A landscape with many valleys, sampled at points; each row gives a point and its height.
From any point a ball rolls to the lowest of the 2 points nearest to it. It stops when none of these is lower. Distance is the straight distance between rows; heights are no part of it.
lones: [158 137 106 128 120 155 170 106 150 124 150 103 148 122  79 133 111  93
  97 175 141 120  85  91 131 171  78 163 137 153 149  60 187 123 183 107
 107 205 133 105 134 138 209]  height 304
duzit: [138 143 115 128 139  88 176 113 121 148 144 119 125 113 129 138 134 117
 102 137 121 105 129 102 125 152 117 132 149 163 144  81 154 112 144 152
 107 174 106 110 162 149 183]  height 454
Finu: [152 152  89 159 125 136 139 143 163 154 136 115  99  95 130  79 147 146
 121 161 121 134 113 103 186  84 119 184 174 126 154  86 101 129 136 137
 153 177 179  95 106 189 116]  height 399
Von: [116 123 119 131  99 116  86 122  97 123 130 128 101 150 137 104 173  99
 123 128 137 206 149 156 116  52 148 102 134 102  85 136  69 116 129 119
 100  97  97 132 133 108 133]  height 502
reruz: [108 127 182 101 193 107 120  51 107 152  95 123 171 109 128 145  98 148
 160  82 114 101 182 142 101 189 132 117 147 133 141 125 183 114 139 194
  81 128 103 163 162  42 160]  height 217
Kos: [150  88 159 143 121 100 172 135 131 150 150  71 162 101  99 166 103 135
 137 132  98  29 122  91 112 177 122 165 132 187 146 137 149 140 122 126
 136 163 111 158 135 132 141]  height 188
Mun: [121 113  94 109 159 131  69 201 193  87 133 151 124 172 146 140 102 148
 116 112 146 124 185 151 129 144 137 117  62  90 102 189  93 123 130 171
  95  41 152  92 111  78  56]  height 460
Nulok: [119 123 142 138 129 145 123 185 142 121 110 115 132 124 171 170 125 135
 122  85 110  61 133 121 175 152 128  90  74 118 120 189  94 113  73 157
 166  86 141 136  99  74  89]  height 503
vofa: [117 126 176  74 184 113 119  50 129 143 110 129 165 111 116 161  87 147
 175  93 150 139 151 181  89 150 154 102 164 139 151 141 163 125 165 160
  82 111 127 176 133  85 146]  height 162
Lolu: [160 136 113  97 110 123 144 124 199 166 175 108  90 133 167 111 162 100
 104 155 187 168 123 161 188 106  98 138 132  88 122 106  78 171 122  51
 149 156 145  45  75 145 174]  height 263
ludof: [137 152 106 146 125 178  96 202 117 106 109 179  92 134 146  86 149 132
 120 170 134 166 134 110 137 112  97 152 134 115 156 137  99 162 101 156
 150 120 163 132 109 177 118]  height 446
Pibe: [ 84 114 176 125 121 127 118 177 129  80  87  45 175 125  87 124 132  97
 148 108  85 120 156  94 138 129 172 146  66 149 134 123 124 175 121 100
 145 143 115 163  81 144 117]  height 330
Mimem: [138 128 109 139 157  96 145 101 119 155 128 179 118 152 121 104 115 175
 144 112 141  81 147 159 113 165 103 155 150 152 151 120 187 129 131 141
  91 141  86 132 208 120 113]  height 588
bap: [134  97 186 123 149 104 164  93 128 109 113  79 178 116  97 144 103 145
 164 151 103  47 127  93 102 198  93 167 132 147 144 109 188 106 154 157
 122 183  88 161 127 112 170]  height 145
lub: [151 139 158 127 153 142 161 122 136 133  96 141 108 157 138 152 107 163
 189 119 140  86 106 169 142 135 141 132 145 132 178 165 152 107 146 188
 121 111 144 132 113  82  93]  height 678
povaf: [130 127 193 105 157  95 146  97 103 128 111 107 168 129  87 160 127 128
 167 116 121  96 136 125 100 176 149 122 124 162 139 124 163 125 144 138
 122 146  91 153 119 113 170]  height 93
vez: [154 112 119 136 131 131 133 119 107 100 121 149 132 123  98  91 123 117
 136 123 136 142 122 120 107 159 121 158 108 145 108 101 178 118 142 116
  85 136 101 153 166 130 200]  height 484
migug: [121  99 181  66 159 105 120  87 154 131 132  78 176 116 114 218 101 104
 177 118 168 148 129 184  67 105 184 108 114 135 113 147 121 141 164 117
  76  78 120 169  73  95 127]  height 245
lede: [117 127 150 122  88 102 146 127 156 144 115  71 117 141 133 137 153 117
 122 145 127 174  75 142 125  28 182  94 164  79  70 125  61 118 146  89
 147 107  99  93  58 128 110]  height 634
kozer: [146 138 128 123 133 140 103 135 130 110 133 196 103 177 160 113 101 131
 159 137 208 106 143 171 116 144  93 108  97 117 138 176 138 139 123 120
 122  79 150 112 145 121 102]  height 412
Gose: [137 138 117 116 135 116  99 162 137  98 124 199 128 174 124 125 132 139
 153 121 160 136 151 144 115 134 150 135 105 100 135 182 109 129 131 111
 103  76 154 115 110 124  98]  height 351
vuko: [ 81 148  98 123 133 126 164 160 135 135 158 173 132 115 172 132 149 142
  92 145 104  91  96 129 165 129 157 119 153 127 119 163  69 144  78  98
 177 123 176 108 126 149  68]  height 543
Fama: [ 66 100 136 160 105 105  96 123  66 132 111  97 147 109  93 149 141 121
 126  77  64 161 169  77 112 114 170 105 124 136  82 136 134 113 124 120
 108 126  79 164 134 120 151]  height 684
vidop: [112 135 109 133 105 151 141 115  91 107 109 142 116 150 121  84 157 118
 112 154  96 224  96 108 105  88 107 136 174 122 134  62 147 138 161 111
 132 169  94 106 143 171 154]  height 586
dukiz: [133 161  90 100 107 158 121 126 155 129 164 157 108 148 192 125 133 115
  92 132 177 128 124 124 212 154  84 106  96 126 142 132 100 163 103  62
 177 140 126  60  98 147 138]  height 215
kidak: [134 142 124 110 132 179  71 118 108  87  91 168 117 141 147 115  95 132
 154  95 152 222 135 131 105 123 160 106 113 111 144 165 134 115 123 162
  97  82 168 151 139  93 156]  height 520
kuzek: [ 98 103 125 146  85 143  85 178  87  94  62 159 122 172  98 126 131 110
 165  98  81 189 109 110 119 103 148  96 139 130 107 148  98 112 168 107
 122  90 126 104  80 118 118]  height 275
vem: [ 90 119 114 126 116  98  96 101  93 140 105 124 105 156 116  99 174 123
 138 144  91 212 136 136  93  42 147 127 188  94  88  97  89 100 138 137
 122 135  96 124 132 120 139]  height 528
difu: [ 99 143 103 145 150 116 127 157 129 142 154 184 114 137 171 108 175 123
  82 155 117 118 133 169 149  96 130 145 123 110 101 171  80 133  69 128
 167 123 174 133 149 146  72]  height 498
pasan: [135 167 123 127 129 174 117 143 100  97 121 191 106 148 161  95 131 116
 127 130 153 191 118 120 132 125 136 137 120 108 166 149 134 146  98 151
 142  99 164 137 128 138 136]  height 480
somi: [ 97  91 154 119 121  88 145 100 105 127 136 109 175  82  90 166 101 142
 109 116  49 117 137  97 108 137 142 112 194 192 127  97 130 166 176 100
 147 178 100 147 135 158 134]  height 187
muvop: [107 128 119 121 107 120 105 112 118 138 153 146  95 150 178 104 192 108
 108 153 164 196 157 146 126  55 112 100 137  89  98 115  77 147  92  99
 138 118 106 121 121 151 145]  height 496
Temo: [150 105 159  99 100 129 153  87 118 112 145  92 180  77  80 148  70 140
  70 149  66  91 112  60 125 146 118 113 159 183 142  94 156 152 180 116
 164 212 126 152 141 157 122]  height 214
Monov: [102 128 129 134 100 109 157 146 130 137 156 102 149 121 106 150 144 133
 132 126  91 104  99  93 150 120 152 101 157 161 134 112 110 131 157  75
 146 140 128 113  98 172 122]  height 202
tem: [118 156 119 109 141 132 100  61 120 123 182 183 120 173 170 140 120 107
 110 125 185 136 152 192  99 110 135  81 113 142 108 160 122 139 120 125
 137 110 163 145 159 107  61]  height 357
rufi: [139 125 114 135 134 132 103 211 152 109 108 147 127 155 165 141 133 150
 135 115 142  89 146 138 135 149 123 126  85  96 120 190  86 108  82 170
 123  57 147 126 122  44  72]  height 467
Ter: [170 154 123 160 138 140 142 147 135 136 113 174 103 179 145 132 106 134
 136 133 185 105 104 142 152 162 110 117  94 134 165 147 164 138 140 117
 118 108 147 102 126 135 129]  height 470
togad: [135 162 100 101 149 105 177 143 145 158 175  96 102 124 161 113 195  65
  92 189 171  81 146 118 113 134  76 170 140 103 118  78  96  95 110 153
 115 129 121  95 141 101 223]  height 465
Lozag: [180 170 104 182 152 151 194  83 138 140 106 120 105 136 144 109 102 115
 102 149 178 107 118 119 140 162  57 157 117 128 177  69 206 155 157 149
 119 159 107  85 170 139 165]  height 641
bube: [159 123 113 161  83 168 124 165 101 111 106 118 107 152 113 117 150 113
 131 144 115 183  68  78 150 134  99 114 102 140 121  98 129 126 146  83
 143 147 142 109  92 153 162]  height 142
tene: [102 124 187 137 116 138 137 143 102 110 105  83 149 119 131 160 139 118
 128 104  91 110 136  87 131 133 171 112  85 136 120 158  99 122 100 112
 146 135 147 166  88 130 149]  height 299
Lura: [187 118  82 185 114 181 164 116 146 165 133 100 103  93 112 144  55 148
  65 149 121  83 102  61 149 128  79 149 106 157 135 121 184 128 132 143
 156 177 145 117 168 162 135]  height 181
dakiz: [120 111 118  90 138  87  75  85 175 123 170 143 144 159 136 106 117 153
 141 128 202 172 189 174  67  78 150 126 118  90  96 170 114 141 151 108
  80  85 132 144 156 118 115]  height 321
ket: [100 160 123 109 117 153 154 121  75 123 117 147 137 175 147 128 160 110
 117 141  96 200  86  90  95  75 143 109 172 101 135  96 126 126 124 102
 148 139 106 111 127 145 157]  height 567
noge: [147 183 114 109 133 110 161 112 163 154 183 125 105 131 186 103 156 111
 102 164 182 164 128 150 177  89  94 126 126 101 161 120 121 145 101 119
 140 146 167  85 106 149 160]  height 316
Zas: [135  89 137 125  99 104 115 135 138  94 113  74 172  80  85 121 118 138
 107 117  69 101 164  92 122 179 125 178 129 130 105  93 156 124 144 144
  96 164  88 195 146 114 179]  height 656
mar: [107 181 122 125 184 114 165  86  97 156 157 164 136 133 178 122 124 127
  97 143 148 122 166 150  88 120  98 107 116 145 120 121 168 112  87 175
 143 121 119 116 213 111 133]  height 126
tenin: [138 103 110 158 116 136 117 197 148  89  90 130 143  90  96 110  88 177
 157  88  56  84 125 112 141 163 140 175 166 148 150 145 131 120 132 176
 132 127 160 148 125 139  62]  height 659
Dugag: [167 100 120 101 103 185  88 131 147  86 133 143 117 151 207 146 103 131
 148 147 219 108 134 179 125 131  90 128  96  92 125 159  97 126  91 158
 134  61 121 139 135  62 138]  height 360
fis: [122 136 188 130 150 119 182 123 116 147 137 116 150 134 150 179 126 147
 169 131 143  37 113 114 160 163 135  99 109 146 155 163 142 132 103 107
 165 136 133 144  89  96 125]  height 554
Lutuk: [116 111 114 102 161 119  65  60 151 112 166 176 126 172 152 112 114 139
 133 123 199 124 186 180  78 110 132 114  98 135 122 188 125 125 139 115
 105  95 163 159 170  71  80]  height 400
birod: [138 106 152  83 150 128 111  71 153 134 119 135 158 124 122 169  87 135
 191 115 180 170 122 193  60 106 188 131 142  99 123 150 122 127 172 139
  74 100 145 140 120 101 137]  height 212
Didaz: [139  92 175 135 111 163 128 113 106 107 108 106 174  91  97 137  68 161
 117 125  74 105 112  57 124 165 116 125 148 162 139 130 168 142 131 140
 171 182 136 188 128 159 121]  height 234
Nagom: [127 127  97 166 122 173 142 166 101 137 140 132 123  69 154 132 133 143
  82 155  80 110  93  74 151 115 116 157 128 153 116 157 128 127  70 150
 173 132 169 146 167 147 109]  height 723
gen: [114 140 124 112 101 139  86 174 113  92  96 169 130 144 127 153 134 117
 143 107 111 134 132 116 125 133 175  90  93 117 118 163 100 121 128 113
 123  76 138 125  98 123 110]  height 308
dov: [ 80 113 198  75 154  68 170 131 143 115 123  58 185 134  75 163 134  94
 179 115 111 129 132 133  70 133 191 140 122 117 126 102 140 162 163 105
 132 125  89 127  86 135 127]  height 658
Sab: [127 115 104  97 147  98  97  83 108 105 127 141 140 114 105  68 118 143
 125  90 121 165 170 128  88 172 133 154 146 127  93 100 187 120 149 136
  65 128  87 147 184 103 203]  height 440
Nima: [104 138  99 140 130 127 113 190 168 150 149 155 110 131 150  81 180 125
 102 170 146 110 154 155 157  84  79 156 138  92 121 154  59 156  74 111
 184 120 190 108 111 196  69]  height 449
viri: [119 151 117  97 157  78 198 109 153 166 167 175 133 135 155 127 155 149
 131 152 126  98 108 133 129 119 160 122 162 118 155 114 119 119 109 135
 146 133 142  87 148 148 124]  height 790
babo: [108 102 167 139 142 156 113 114  92 114  96 136 165 104 109 140  91 166
 140  79  66 127 152  75 109 157 151 144 127 140 131 161 158 116 113 149
 134 168 145 187 134 143 126]  height 256
goreg: [122 119 206 111 162 109 123  91 105 134 124 112 147 127  97 183 119 121
 180  89 127 137 148 150 108 137 171  87 125 184 145 149 132 155 149  95
 127 144 107 159  87 144 148]  height 41
Pavem: [125 130 118 170  95  88 103 123 136 135 119 161  91 118  94 106 141 155
 139 111 102 164 128 154 142  86 145 124 170 138 102 106 105 118 156 123
 116 151 127 102 134 177  85]  height 258
deket: [141 117 135 107 135  75 107  97 188 141 147 137 120 138 110 133 130 128
 134 115 163 158 151 187  96  73 188 118 119  98  86 153  89 121 152 125
 102 103 113 134 130 124  94]  height 265
vuge: [110 116 114 107 140 109  82 174 177 110 128 107 126 114 121 138 117 133
 147  96 118 121 155 140 145 131 194 134  72  82 122 178 130 108 127 160
  87  54 132 111 117  99  67]  height 415
sozo: [169 190 107 162 147 145 198  91 122 174 124 123 123 134 146 137 105 137
 128 151 167 103 104 104 154 164  95 117 108 144 175 106 212 115 153 128
 118 170 131  89 135 108 151]  height 614
madu: [ 81 133 118 169 106 144 109 102  48 141 109 145 134 133 113 140 117 120
 109  87  84 170 135  84 110 112 139  93 138 149  91 110 140 103 117 118
 137 138  99 140 165 140 141]  height 704
kiku: [ 99  69 155 148 106 121  83 100 106  85  94  83 170  94  83 135 112 141
 125  94  51 152 175  72 109 162 138 148 117 139  89 105 148 133 144 119
 118 162  79 203 140 121 165]  height 668
salo: [139 102 135 134 100 144  98 200 124  78  77 138 154 120  81 120  82 150
 155 109  78 111 115  76 121 177 148 147 119 162 145 131 122 112 169 135
 118 121 155 142 110 165 116]  height 671
gipo: [162 145 151 108 146  74 178  96 141 145 124 139 123 124 106 118 122 130
 142 132 124 103 122 163 120 166 117 134 151 159 142  67 179 112 183 161
  89 183 104 102 140 130 158]  height 422
Sukol: [134 145 100 135 146 150 142 120 112 146 154 129  98 151 187 125 183 118
 116 161 184  44 139 134 143 137  38 148 110  91 122 144 122 126  52 128
 159  85 109 107 155  61 157]  height 63
labom: [ 80 110 129 134 109 115  91 211 143 105  97  63 157  86  67 112 128 125
 136 120  69 116 137  99 142 119 172 155 100 113 124 120 123 137 133 128
 134  96 129 133  80 162  76]  height 359
bilod: [121 157 144 115 165 104 164 121 125 167 153 156 131 107 140 144 133 151
 133 121 107 109 112 164 153 111 173 102 170 163 146 151 135 119 124 144
 158 160 156 110 137 160  65]  height 772
novuv: [118 144 124  81 116 137 134  99 111 106 139 165 135 186 169 130 139 100
 136 125 160 197 100 138  82  83 152 107 160  87 132 128 104 144 121  80
 132  95 127 109 110 115 144]  height 545
goli: [191 129  82 161 134 175 139 100 153 151 133  92 106  85 105 120  71 134
  45 166 103 102 114  70 143 125  68 175 144 143 165  62 164 140 150 163
 149 187 133 140 189 137 141]  height 134
muka: [104 116 162 113 108 113 145 153 155 130 116  47 139 130  97 122 139  96
 161 112  95 173  68 142 112  72 181 125 146  82  88  98  93 115 172  85
 137 126  91 103  51 146 109]  height 640
rekot: [ 83 117 113 131 103 140 108 242 130  82  85  97 142 114 112 133 127 106
 125 118  71 118 122  88 143 110 152  94  91 122 108 126  71 127 125 122
 139  78 131  95  44 153  80]  height 381
mes: [157 147  96 172 154 173 138 162 139 182 140 108  72 168 157 122 185 102
 116 160 191  92 155 135 161 149  10 160 125 116 165 136  98 137  70 139
 144 108 121 126 134 101 148]  height 144
nusul: [165 157 128  90 111 150 144 117 121 115 162 128 108 126 185 142 165 107
 111 154 170 119 106 146 149 133 114 121 106  95 141 126 105 130  90 139
 137 102 120 120 111  76 175]  height 406
tagis: [116 109 175  61 159  88 166 104 163 142 152  67 154 123 133 197 114 113
 175 147 169  93 109 175  95 126 179 104 102 104 121 145 137 144 143 112
  96  68 103 130  65  89 133]  height 270
bomu: [136 126 171  71 113 143 137  95 136 108 133 122 164 129 166 189 116 106
 172 137 184 101 100 166 105 144 160 108 103  97 132 160 135 127 111 116
 117  63 121 131  67  62 141]  height 295
furu: [ 80 116 122 127 137 105  94 183 140 125 114  65 135  95 103 128 139 119
 128  94  78 126 163 114 133 113 212 135  69 101 122 153 138 131 100 134
 104  74 131 151 111 121  87]  height 384
rovu: [103 115 123 150  96 102 103 167 124 132 109 134  98  92 111 116 161 135
 136 122  84 124 112 143 159  92 171 138 141 119 112 126  78 110 126 141
 136 118 155 114  99 161  87]  height 221
Gogo: [141 113 114 145 103 131 161 145 143 146 162 108 133 103 106 160 114 139
 114 137  94  46 103  75 140 156 143 146 138 168 146 123 124 120 131  80
 133 150 134 122 119 156 147]  height 216
vopi: [ 64 104 131 113 128 129  81 156 163 110  81  99 125 144  94 149  96 127
 143 112 126 193 134 136 101  52 209  95 151  64  76 169  75 116 175 106
 107  70 113 100  56 119  47]  height 613
vos: [167 107 151  90 110 175 122 108 120  93 125 117 134 148 177 146 112 115
 184 164 213 103  92 170 102 143  97 121 112  94 114 156 148 118 104 141
  92  58 133 134 114  37 171]  height 320
Sili: [110 121 117  87 150  82  82  71 145 128 149 146 130 133 120  80 126 151
 152  93 153 182 185 169  63 123 165 128 150 102 115 125 145 130 161 121
  74 105 112 111 177  99 168]  height 385
Bam: [124 147 122 128 132 127 107 121 124 136 183 128 104 140 160  82 179  66
  90 154 199 167 177 170 125  87  58 111  99 119 130 116 108 157  92 113
 132 129 110 134 141 155 161]  height 452
Mis: [117 147 108 173 167 131 128 128  94 146 151 128 105 135 152  55 148 103
 113 151 198 110 171 134 107 134  52 168  92 123 153 114 177 154  79 153
 112 107 111 162 189 134 152]  height 309
rad: [150  90 117 150  81 147 123 107 125 111 118  99 132  90  75 122 109 119
 101 127  87 140  79  95 152 153  94 132 154 178 132  56 149 121 198  99
 120 207 118 136 132 169 149]  height 254
Biraz: [ 89  92 108 175  74 154 104 162  74  94  82 139 109 147  95 126 125 144
 149 138  76 167  82  99 135  92 123 104 166 159 119 110 116 110 153 108
 130 139 109 109  88 162  95]  height 244
zir: [135 137 114 168 161 155 121 166 112 161 128 119  87 157 146  79 163 131
 161 139 203 116 160 127 114 142  26 169 117 102 154 152 144 148  79 166
 114  90 124 156 177  89 138]  height 218
gib: [151 114  84 154 100 163 105 182 137 122 125 148 105 103 104  92 138 139
 114 174 106 134 100  86 154 109  95 189 164 136 159  95  85 133 123 128
 158 144 175 121 117 185 117]  height 421
Vabis: [138 148 166 160 157 143 191 146 103 160 119 111 119 146 159 165 129 165
 152 101  99  69 110 123 138 152 125 134 148 142 156 183 140 108  94 185
 150 119 150 149 149  90  69]  height 695
Nobo: [129 125 168  87 143  85 154  81 132 107 108 130 146 121 112 114 113  97
 135 113 125 155 118 182 102 201 127 110 146 147 111  54 183 101 189 167
  82 188  97 126 136 120 187]  height 388
zofa: [130 127 117 128 117 112  94 121 109 126 136 124 108 130 126 116 174 108
 124 104 129 134 146 157 117 124 159 119  87 130 100 138 118 102 110 134
  90 102 114 150 152  94 158]  height 462
Dite: [152 144 105 127 101 149 106 179 155 120 138 179  86 151 181 136 138 124
 110 138 151 124 127 133 197 132 108  89 118 127 127 136  74 126  92 105
 165 115 163  77  95 141 108]  height 291
vidu: [107 179 130 132 160 114 137  88  91 150 142 184 137 131 133 145 129 142
 110 119 107 157 123 151 127 109 161  59 147 168 132 123 148 143 147 120
 147 148 131 120 167 159  81]  height 753
Tiziz: [192  97 108 124  95 170 117 119 130  87 121 114 147  70  77 123  81 136
  63 159  70 117 102  74 145 150  72 170 148 128 129  83 150 139 147 176
 156 185 131 186 184 133 143]  height 77
fug: [ 58  80 171 153 114  96 107 112  89 126  90  92 166  78  75 147 119 167
 147 114  38 129 163 122 122 105 167 119 184 186 117 114 108 175 153 108
 147 172  95 148 101 134  82]  height 151
bupag: [107 122 145 127 180  86 118 135 130 150 136 144 134 115 123 145 126 157
 151  81  87  93 159 179 134 137 175 133 148 121 125 190 137 109 134 154
 103 118 110 145 149  90  58]  height 348
zat: [ 90 128 162 121 146  92 170 109 110 166 152 121 147 121 112 164 154 124
 139 110  92 147 113 129 137  89 181  54 181 156 126 106 101 117 166  81
 147 151 114 113  98 153 122]  height 159
Kila: [ 99 178 110 142 163 129 104  56  96 140 144 162 124 141 174 110 120 112
  88 113 154 164 172 166  82  91 120  84 100 133 119 134 147 132  93 150
 128 113 150 139 186 103  96]  height 262
gaviv: [141 140 114 126 106 151 158 156 133 129 167 108 145 144 122 123 178 100
 116 146 115 178  65  89 153 137 108 133 142 134 123  79 114 128 154  52
 134 175 150  84  88 158 192]  height 189
Lobov: [141 137  98 154 155 153 146 142  95 158 158 133 121  95 154 133 146 140
  79 141 115  78 124  83 115 126  77 151 100 144  91 172 157 100  49 141
 156 122 125 159 191 124 132]  height 741
zev: [141 114  96 133 115 144 121 118 106 102 113 122 117 115  94  59 107 111
  93 150 151 154 140 118  88 181  58 190 119 142 119  69 172 154 144 123
  96 159  88 143 187 159 208]  height 530
fomim: [113 155 109 174 142 129 128  74  80 154 120 171 128 113 116 140 115 130
  88 108 118 156 127 122 122 124 136  75 112 162  99  99 181 127 121 118
 145 157  96 115 181 160  96]  height 730
tun: [140 179  96 138 125 146 155 121 131 156 154 148 111 130 146 103 153 128
 102 153 129 156 114 111 156  87 116 147 143 135 157 102 128 147 124 109
 138 169 151  97 137 180 131]  height 368
todel: [101 112 108 114  93 110 101 153 178 109 102 102 107 143 134 138 129 110
 119 141 137 170 123 148 126  38 179 104 123  46  65 151  54 122 138  85
 143  64  99  99  73 135  75]  height 624
risa: [139 141 111 102 104 133 163 145 167 146 158 101 126 123 143 129 179 113
 119 136 142 148  78 115 175 125 139 130 141  94 125 102  73 117 130  68
 144 138 154  72  64 139 162]  height 225
rup: [147 129 105 142 101 134 123 185 153 136 114 132 111 117 136 122 151 133
 132 123 115  92 115 130 193 132 147 120 111 130 139 120  83 113 100 133
 157 114 162  99  85 146 105]  height 257
dosos: [ 89 116 183 109 168 121 118  99  88 152 139 118 158 152 116 183 134 111
 170  97 103 168 124 150 105  94 174  44 163 177 147 141 102 144 165  75
 138 135 103 132  88 125 123]  height 100
defe: [158 175 135 103 129 133 198 108 146 169 166 120 134 122 173 158 128 121
 135 143 171 107  96  98 189 166 107 109 118 145 154 119 174 115 134 104
 121 160 140  92 108  92 158]  height 592
susa: [137 130 157 122 154  80 116 121 175 147 123 136 122 117 100 133 121 154
 150  98 116 112 131 201 134  80 202 125 138 114 105 161  97  97 147 153
 126 117 133 134 117 124  56]  height 307
gazil: [154 135 121  88  90 167 111  84 140 106 165 151 118 166 203 150 111 119
 102 130 226 155 117 161 166 142  93  67  95 117 119 128 117 167 114  78
 163 115 114  90 119 118 141]  height 305
Fivu: [ 98 100 188 155 126 164 113 132  91 120  81 123 148 115 111 145  98 146
 148  86  83 136 160  55 119 133 143 105  78 161 101 170 143 142 105 134
 166 159 163 177  84 154 144]  height 277
Rufe: [148 124 102 132  95 127 127 110 118  99 111 135 128 130  93  76 137 110
 106 147 113 195 121 137  97 149  76 158 165 126 115  28 149 147 179 116
 110 196  86 134 159 176 163]  height 573
rinun: [129 151 169  82 155 114 195 103 141 156 174 110 163 124 151 185 140 134
 158 149 147  94  93 123 174 150 165  91 144 152 175 127 150 124 136  99
 147 149 153 109  58 119 151]  height 574
Gamo: [104 165 112 116 162 117 180 106 112 163 176 166 134 158 195 127 146 139
  96 165 162  71 133 131 127 132  74 137 108 130 137 146 145 126  67 123
 165 109 142 112 178 111 133]  height 200
raz: [145 102 137 133 110  99 117 151 155 106  94  83 152 107  76 108 129 135
 145 107  79 103 121 126 122 163 155 195 123 114 131 100 135 112 166 125
 106 149  96 151 111 132 127]  height 643
Zegi: [114 123 182  81 139  87 137 118 137 122 114  88 165 133  92 142 142 104
 164 106 103 165  96 163  86 112 200 119 144  98 116 133 124 128 169 109
 117 116 107 122  78 132 124]  height 648
Sal: [154 112 161 127 130  96 141 168 167 116  89  95 125 123 104 124 106 144
 193 105 109  91 123 161 148 156 170 156 113 124 155 152 138 114 163 163
 111 128 132 151  98  99  97]  height 660
diza: [141 127 106 151 151 127 121 175 185 158 131 122  90 150 139  79 163 141
 131 137 148  93 163 160 141  92 100 198 141 102 144 157  77 129  86 147
 143 121 154 118 138 161  91]  height 409
Kasar: [123 178 143  94 135 152 128 111  92 121 141 166 127 156 166  84 145 106
 121 157 168 176 132 135  77 110 100 127 132  88 148 121 138 167  85 111
 146  87 135 135 137 142 157]  height 516
vig: [174  84  80 149 105 115 100 168 153 112  92 147 118  95  90  91  88 184
 130 102  76 100 133 119 149 172 110 193 160 147 138 117 134 147 149 152
  87 145 129 150 151 136  90]  height 646
Zuk: [164 131 116 178 120 129 117 155 176 163 120 132  58 159 124  83 157 122
 130 138 160 116 151 175 161 105  74 155 125 133 157 115 108 126 115 148
 121 136 154 123 137 177 132]  height 367
vab: [113 168 122 151 165 152 118 127 120 156 178 102 119 114 161  73 146  59
 103 157 222 120 185 145 110 128  27 102  84 113 159 103 147 150  69 120
 136 117 108 153 147 138 162]  height 393
Zuga: [157 113  93 147 112 182 115 116 107  99 139 130 138 100  84 116  70 127
  81 146 105 149 110  51 104 144  98 165 133 137 124 106 155 140 128 142
 162 144 109 165 183 169 154]  height 14
rikeb: [ 98 114 107 112 135 129  54 149 157  91 104 172 126 132 114 139 113 150
 141  97 134 192 173 150 111  86 198 117 133  73 100 188  66 120 162 150
  94  76 153  99  90 126  59]  height 600
vok: [ 79 124 112 128 132 133  63 109 118 121 106 167 123 109 120 119 130 146
 138  90  91 196 157 143 132  97 186 104 146 108 107 180 100 119 132 159
 100 114 173 125 154 103  87]  height 580
ribo: [141 139 137  83  96 160 131  73 121 121 168 138 134 128 210 163 118 124
 106 126 190 107 111 157 144 149 137  62 110 113 122 136 119 118  79 119
 154 112 130 136 129  78 153]  height 369
zofiz: [154 113  93 168  92 103 112 129 150 147 112 143  73 137  92  83 150 135
 126 128 138 146 131 170 154 111 105 166 130 141 120  90 116 135 142 137
 104 161 128 104 152 192 135]  height 314
sos: [153 119  97  99 127 153  87 193 155  94 121 150 108 159 174 125 131 121
 138 135 196 104 158 152 148 150  77 130  82  77 137 179  85 128  77 162
 130  46 128 127 123  60 114]  height 416
dok: [139 122 136 131 145  75 123 115 110 150 147 139 129 146 117 152 133 128
 140  86 140  82 147 171 116 141 161 106  95 140 112 157 133  92 126 142
  97  96 114 146 175  90 113]  height 408
Zur: [155 110 111 129 124  93 138 137 153 136 115 134 147 123  90 115 120 158
 143 113  95  74 125 139 118 167 129 193 159 127 154 122 151 128 136 145
 103 139  95 140 161 128 124]  height 627
veme: [151 149 118 176 148 130 147 110 121 141 111 175  91 159 129 119  86 160
 128 114 159  97 119 154 138 160  98 121  84 169 147 130 185 128 129 134
 116 124 121 114 184 148  93]  height 526
Zesil: [111  82  97 199  54 145 122 131  91 116 113 108 104 130  79 128 122 141
 119 151  81 158  81  73 161 108 109 116 175 169 128  75 132 110 170  95
 134 180 122  93 116 163 121]  height 206
simif: [113 120 152 108 142 129 160 138 145 139 148 121 134 116 184 182 137 126
 125 120 132  31 122 145 183 177 144  89 102 118 132 185  90 132  66 123
 173 108 142 125 105  82 104]  height 529
ker: [178 113  92 186 135 183 168 128 129 148 106 129  97 140 112 145  69 163
 107 133 125  70 114  56 123 162  53 173 115 137 139 132 190 110 119 154
 149 126 130 129 179 124 135]  height 229
demug: [153 152  95 128 136  95 165 129 155 178 172 112  95 127 137 121 164 102
  94 175 136  99 131 113 144 132 101 173 148 156 144  74 124 104 130 141
 100 169 138  82 142 141 198]  height 482
dotil: [129 123 154 162 141 146 177 166 115 155 131 120 152 105 151 152 116 163
 126 121  82  65  99  83 162 151 135 142 135 158 132 188 138 113  87 147
 179 150 182 140 141 132  91]  height 708
vomuz: [157 122  86 148  85 172 112 151  92  96 110 129 117 127  78 107 130 116
 102 158 111 177  89  66 115 133  97 163 122 144 117 102 134 131 138 100
 135 141 121 145 153 177 162]  height 83
Zada: [143 126 162 122 126 132 172  86 128  92 115 103 167 108  87 129 112  83
 106 147 128 133  94 109 114 203  87 128 133 157 119  43 195 109 192 139
 108 221  99 135 142 140 192]  height 343
vol: [167 154 136 106 147 132 147 130 120 128 158 100 101 133 156 102 174  81
 127 187 188 137 129 155 109 116  84 174 125  96 144 109 115 124 100 169
 104 113 112 138 126  75 207]  height 436
lom: [ 87 104 132 161  90 101 112 123  98 120 114 113 145  70  97 146 131 159
 132 131  37 134 117 118 148 109 159 135 182 147 115 108 109 119 128 153
 154 161 136 144 116 153  84]  height 185
Varu: [110 124 118 130 133 158  57  90 109 120  80 176 108 132 119 129  83 135
 142  69 126 208 149 127 137 129 151  64  92 126 110 176 147 110 137 168
 109 102 171 147 146 111 110]  height 552

Where does a ball stop that starts at each point below?
ket => Zuga
vem => Sukol
bilod => Zur
fis => vofa
Pibe => fug
rikeb => Zuga
Mimem => Zesil
